Each row is a point on a landscape with many valleys, with its height.
From any point a ball rolls to the lowest of the 2 points nearest to it. It stops when none of these is lower. Distance is the straight distance between rows; heights are no part of it.
<171> h=2.84: [115 138 133 103 165  87  74 142 160 138 152 121 118 150 128 164 118 109
 150 120 138 191 130]
<209> h=9.35: [116 104 143 165 129 154 152 117 101 134 148 178 211  69 120 114 187 111
 154 164 104 128 134]
<1079> h=8.20: [149 105 114  85 130  98 113 114 191 118 149  86  48 131 166 165 101 128
 162 113 165 107 126]
<760> h=5.14: [ 96 132 126 155 156 129 104 122  89 139 146 106 150 174  62 120 137 129
 133 145 135 181 112]
<975> h=1.60: [110 124 131 135  98 107 139 124 113 147 114 195 172 156  88  92 137 169
  70 125 113 146 137]
<472> h=4.40: [114 149 127 102 137 139 109 116 112 117 124 104  91 172 109 137  71 128
 118 144 128 167 105]
<1127> h=2.18: [120 103 152 168 110 139  89  98 124 152 168 144 127 138 109 165 127 128
 136  47 131 154  90]
<228> h=3.39: [101 122 104 130 127 147  59  97 144 158 121  75 106 195  97 187 145 139
 147  71 145 146  76]
<629> h=3.31: [128 117 142 192 159 118 152 109 105 115 118 193 176 126 112  99 164 156
  97 167 121 169 105]
<14> h=3.02: [169 112 155 142 111 101 136 159 112 156  92 117 129 116 138 135 125 128
  85 118 192 117 137]
<314> h=9.21: [126 129 135 139 165 161 132 140 159  91 174 142 137  42 195 115 158  70
 198 130  83 101 171]
<283> h=9.30: [150 105 131 135 130 141 160  95 131 138 149 196 190  60 166 114 197 112
 176 159  81 107 101]
<5> h=5.62: [117 115 117 120 135 149  96 137 123 107 159  69 128 109 157 146 104 111
 174 164  79  94 173]
<363> h=2.93: [146 116 110 123 129  77  83 125 112 190  88 156 101 150 163 201 127 163
  81  73 176 150 118]
<534> h=3.44: [181  91 137 130 136 126  97 131 118 159 108  89 117 133 161 154 113 120
 113 141 192  99 128]
<466> h=5.16: [132  98  93 135 182 123  83 100 136 155 132  95 113 198 102 120 152 152
 127 101 132 111  88]
<42> h=7.83: [146 118 116 100 151  58 146 141 156 122 150 127 125  84 162 146 169 145
 160 157 103 127 115]
<305> h=1.74: [115  99 158 191 115 133 130 104 104 132 153 176 149 110 103 136 147 132
 130  92 147 165  86]
<968> h=7.79: [176  93 134 143 158  95 128 125 166 120 142 129  86 116 178 123 137 132
 133  89 167  94 131]
<601> h=6.98: [105 128 133  96  88 133 126 124 138 114 118  68  61 143 105 181 105 146
 145 110 146 130  86]
<621> h=3.30: [149 142 128 109 126 122  85 132 136 154 105 125 107 192 119 152 105 114
  96  75 164 134 123]
<508> h=5.43: [102 146 145 159 138 137  92 129  89 131 150 158 173 151  82 128 119 110
 126 113 118 192 140]
<737> h=6.56: [110 126 128  70 134 132  62 133 189 137 102  49  88 165 121 194 151 102
 170 141 189 141 109]
<57> h=5.50: [121 104  99 106 164 160  90  92 121 156 162  85 133 178  90 111 128 116
 157 137 118 117  93]
<117> h=7.94: [171 100 123 127 152 119 131 112 127 135 153 142 134 123 161 106 117 139
 123 143 120  99 119]
<264> h=6.00: [150 123 106  78 132 115  79 130 192 127  80  53  67 161 161 197 134 136
 152 136 200 117 130]
<824> h=6.41: [144 123 139 153 132 142 116 144 181  81 162  85  93  90 174 143  88 102
 178  97 123 105 205]
<1109> h=8.93: [104 150 123 100 149 135 161 128 115 113 161 177 156  65 147 108 147 100
 174 167  70 153 131]
<1015> h=5.81: [104 148 122 144 125 101 185 159 110 111 125 115 128 112  94  90 159 133
 108 168 121 124 122]
<731> h=4.18: [188 124 153 141 140  99 121 135 176 100 122 100  78 105 202 170  70 155
 137 113 160 137 169]
<157> h=7.12: [137 150 129 111 114 107 201 143 130 108 118 183 159  67 157  95 151 133
 128 170  84 110 133]
<251> h=7.64: [164 102 140 128 168  66 129 147 140 136 129 153 141  84 164 140 169 133
 135 138 158 137 125]
<549> h=3.34: [135 124 142 148 109 148 157 123  91 111 119 115 104 122 118 115  78 142
  95 160 142 120 113]
<398> h=9.26: [152 100 147 144 153 143 135 106 155 109 160 165 159  53 193 124 165  98
 195 152  79 106 128]
<579> h=4.64: [ 97 135 101 129 146 136  98 116 117 153 112  86 134 213  54 111 154 148
 120 121 132 139  85]
<747> h=6.37: [ 98 167 103 148 114 126 189 161  81 107 134 119 147  66 128  98 151 127
 120 215  92 121 142]
<543> h=7.18: [ 93 137  85 117  89 162 163 122  73 166 156 135 180 105 100  77 159 100
 113 189  98  80 156]
<72> h=8.64: [ 97 158  91  88 127 121 164 128 105 120 174 118 133  84 134 108 130 114
 155 179  66 115 120]
<713> h=3.92: [131 122 110 114 186  61  64 128 175 142 139 108  79 165 143 179 149 149
 153 108 151 176 124]
<557> h=1.23: [107 110 142 181  74 148 127  98  81 156 142 151 135 147  77 134 123 138
  90  97 151 151  91]
<762> h=4.34: [162 155 114  85 117 130  84 143 175 139  71  93  86 191 139 176 114 112
 113  71 193 121 123]
<34> h=4.85: [112 160 156 141 123 135 123 147 109 105 132 105  98 131 107 133  95 107
 122 111 148 165 125]
<1014> h=2.72: [140 116 148 140  98 133 174 119  98 126 119 178 147  93 134 117  96 151
  93 155 145 133 121]
<152> h=2.70: [117 135  89  44 157 118  81 109 144 163 104  99  99 199 103 157 126 149
 149 124 147 168  85]
<905> h=7.71: [160  89 139 144 177  74 114 118 154 148 126 158  91  92 181 156 160 129
 135  93 192 145 104]
<131> h=3.88: [ 90 134 128 143 141 115 121 139 122 106 153 131 148 147  88 112 140 146
 138  97  82 133 129]
<1087> h=9.41: [ 88 123 136 152 116 144 166 111  89 141 158 200 199 108  75 113 167 130
 137 150 123 172 130]
<421> h=6.18: [117 128 116 108 103 122 129 135 125 124  88  93  96 172  94 147 135 164
 105 103 142 113  90]
<192> h=7.45: [113 119 130  67 105 121 112 135 118 161 151 102 145 141  95 144 138 112
 149 119 139 128 114]
<19> h=8.17: [101 134 131 169 138 166 187 105 133 107  91 236 186 107 119  44 194 115
 111 171  67 130 142]
<123> h=5.36: [ 89 141 110 116  81 174 137 110  98 110  95  81 104 180  64 128 114 155
 118 141 135 119  81]
<917> h=5.12: [145 126 141 136 139 120  94 132 161  89 133  91  91 136 163 173  66 151
 148 121 114 143 151]
<1034> h=6.03: [153 110 140 156 142 133 124 138 145  94 157  97 130  84 167 134 111 125
 160 137  99  93 167]
<6> h=7.89: [157  89 132 116 137 103 118 117 133 154 141 154 117 131 149 130 128 137
 109  79 160 109 115]
<1035> h=4.31: [139 128 144 136 114 161 129 160 104 122 120  64 138 119 126 124 109 105
 134 144 143  84 172]
<1017> h=6.84: [114 139 105  85  96 147 135 151  86 149 133 119 176 129 113  97 125 112
 121 161  94  84 166]
<417> h=2.38: [122 154 121 134 107 116  70 125 124 182  88 138 135 204  96 164 137 123
  72  63 147 163 111]
<710> h=6.26: [123 122 136 113 124 110  80 150 179 102 131  56 106 135 158 185  98 124
 175 148 123 130 185]
<478> h=7.46: [160 134 145 136 139  91 176 166 148 110 105 146 140  69 166 118 142 144
 125 146 130 129 145]
<631> h=4.05: [108 127  87 120 141 143  77  88 131 166  85 103 113 226  77 153 152 169
 107  76 137 155  64]
<3> h=2.17: [119 119 125 102 133  87 123 124 139 123 151 170 148 148 112 131 131 174
 136  87  86 139 118]
<605> h=2.63: [109 157 105  62 119 162  96  98 127 149 114 113  98 208  88 146  98 138
 126 105 130 162  81]
<895> h=6.91: [145 150 158 160 106 142 117 151 160  93 133  95 107 121 156 147  73 103
 146  58 143 120 195]
<734> h=6.72: [113 168 113 153 106 144 221 127  98 103 120 177 157  54 154  89 156 131
 122 219  78 126 133]
<859> h=2.69: [120 108 133 126  94 140  79 105 108 182 136 106 132 172 101 176 131 123
 129  74 164 143  94]
<756> h=4.32: [ 94 135 117 154  98 163 148 122  81  94 122 104 114 157  80 115  85 162
 101 156 101 135 124]
<795> h=7.77: [155 140 102  81 128 128 147 138 150 108 132  83  99 137 147  98 108 117
 133 140 106  58 146]
<689> h=7.21: [118 133  94 109 156 153 129 128 138 103 170 103 111 133 136  86 114  99
 163 123  77  67 152]
<1063> h=2.16: [164 119 166 167 102 150 194 131 112 133 100 182 157  70 149  78 125 114
  91 173 165 118 136]
<286> h=7.62: [127 130 131 170 110 143 188 123 115 107 118 153 141 109 122  57 124 147
  77 165  98  89 140]
<1107> h=4.98: [137 126 112  95 125 162 108 151 137 109 111  37 126 137 139 150 115 121
 165 168 120  74 167]
<977> h=2.47: [162 123 152 155 130  82 113 144 117 155  90 163 120 112 165 171 125 154
  81 102 186 159 122]
<1084> h=3.81: [163 113 143 107 118 120 106 150 111 145 129  86 157 113 149 154 114 118
 128 174 155 106 156]
<59> h=6.01: [ 80 140  98  93 110 191 140 123  94 120 113  69 129 159  73 104 125 120
 134 159 111  99 112]
<767> h=6.63: [ 85 134  89  92 128 168 151 117 110 126 166 100 121 139  90  75 124 111
 140 132  76  77 122]
<757> h=0.55: [125 102 102 107 130  92 128 110 119 167 128 170 160 171 104 110 147 185
  88 106 106 130 105]
<678> h=7.84: [165 155 122 103 149 134 128 144 159 102 126  83  75 141 163 116  65 106
 142 124 139 105 173]
<418> h=7.05: [112 117 125  73 125 132  76 140 161 148 133  66 127 162  97 153 156  92
 180 112 162 119 117]
<706> h=7.37: [108 142 108 154 109 172 179 116  82 130 151 167 163  84 123  57 128 104
 106 184  94  93 152]
<289> h=5.29: [157 137 119 109 124 112 111 152 169 109  89  61  78 163 136 162 131 136
 136 102 177 107 135]
<362> h=5.74: [100 150 149 139 144 157 112 145  93 115 135 188 191 128 119 110 108 110
 119 127  99 164 187]
<696> h=7.93: [ 98 145 132 169 108 154 192 124 131  83  96 209 153  97 126  37 145 143
  84 166  62 109 159]
<1004> h=2.34: [138 123 145 166 127 106 134 126 128 138  98 200 143 144 124 100 126 156
  61 108 147 151 118]
<898> h=2.88: [142 133 181 188  94 127 170 131 132 123  72 222 149 110 132 109 133 142
  61 102 160 163 137]
<926> h=8.45: [126 161 102  97 133 110 175 157 137 109 116 118 108 142 124  66 123 128
  95 153  91  75 135]
<200> h=1.10: [118 137 119  66 128  95  73 126 135 177 122 115 114 172 116 194 123 130
 144 108 158 186 104]
<665> h=5.09: [101 130 145 169 141 121 167 136 122  86 138 148 131  96 110 101 143 136
 135 133 102 136 117]
<411> h=3.99: [141 149 178 190 132 133 144 147 122 100 116 132 104  91 137 138  98 117
 119  98 164 169 128]
<60> h=5.85: [109 120 100  97 141 151 105 112 104 146 167  80 151 129 120 124 120 118
 170 175  85 106 126]
<810> h=3.77: [181 119 140 161 127 104 110 121 155 135 106 136  77 123 198 180  80 150
  98  62 175 137 148]
<370> h=6.25: [129 138 131 110 134 148 108 149 106 121 131 140 170 145 133 113  89 121
 120 126  94 106 188]
<630> h=7.82: [149 117 116 154 155 138 146 106 116 122 135 171 137 140 133  63 117 145
  83 161 103  98 116]
<914> h=3.37: [150 120 128 139 112  88  72 114 146 151 126 134  95 140 167 213 101 151
 116  64 152 167 121]
<963> h=3.01: [149  99 152 185 153 144 167 102 125 111 108 214 161  91 141  74 185 123
 116 159 123 124  95]
<981> h=7.40: [174 160 149 124 130 126 104 158 156 119 102  94 102 148 160 147  71 103
 114  89 166 129 183]
<148> h=7.73: [125 114 127 102 110 110 126 132 158 107 149  89  80 124 128 157 108 128
 161  91 122 102 120]
<220> h=7.76: [ 89 130 135  92  93 128 135 126  91 166 171 148 157 116  74 140 123 109
 147 137 149 179 124]
<796> h=9.10: [125 133 129  90 146 135 137 140 144 118 185 149 136  69 162 113 132  69
 179 132  99 111 151]
<238> h=3.40: [141 145 192 192 103 131 185 149 141 100  84 163 127  77 139 105 125 144
  92  92 156 152 139]
<544> h=2.64: [148 125 173 190 134 157 197 130 128 106  96 176 155  52 153  81 178  95
 124 159 139 119 126]
<635> h=8.33: [108 148 125 145 143 173 195 119 124 100 122 209 171  67 147  75 187 101
 144 156  62 117 139]
<1119> h=1.78: [ 94 140 122 147  79 131 111 112 101 178 116 142 145 192  59 145 134 137
  77  87 139 172 100]
<982> h=8.21: [120 148 106  76 140  87 153 143 147 114 166  89  99  88 142 124 146 116
 171 175  91 106 114]

For each start below, name the point where the ball stops.
<478>: <757>
<418>: <557>
<283>: <251>

Call two points neighbours if one is among the 2 nearest of the other. Go from one point of each pair to the other, from neighbour to neighbour, staying as low as possible. Name the highest point that can't be avoided.
<1063> and <200>: <34>
<977> and <557>: <60>
<605> and <200>: <152>
<977> and <757>: <678>
<1063> and <757>: <629>
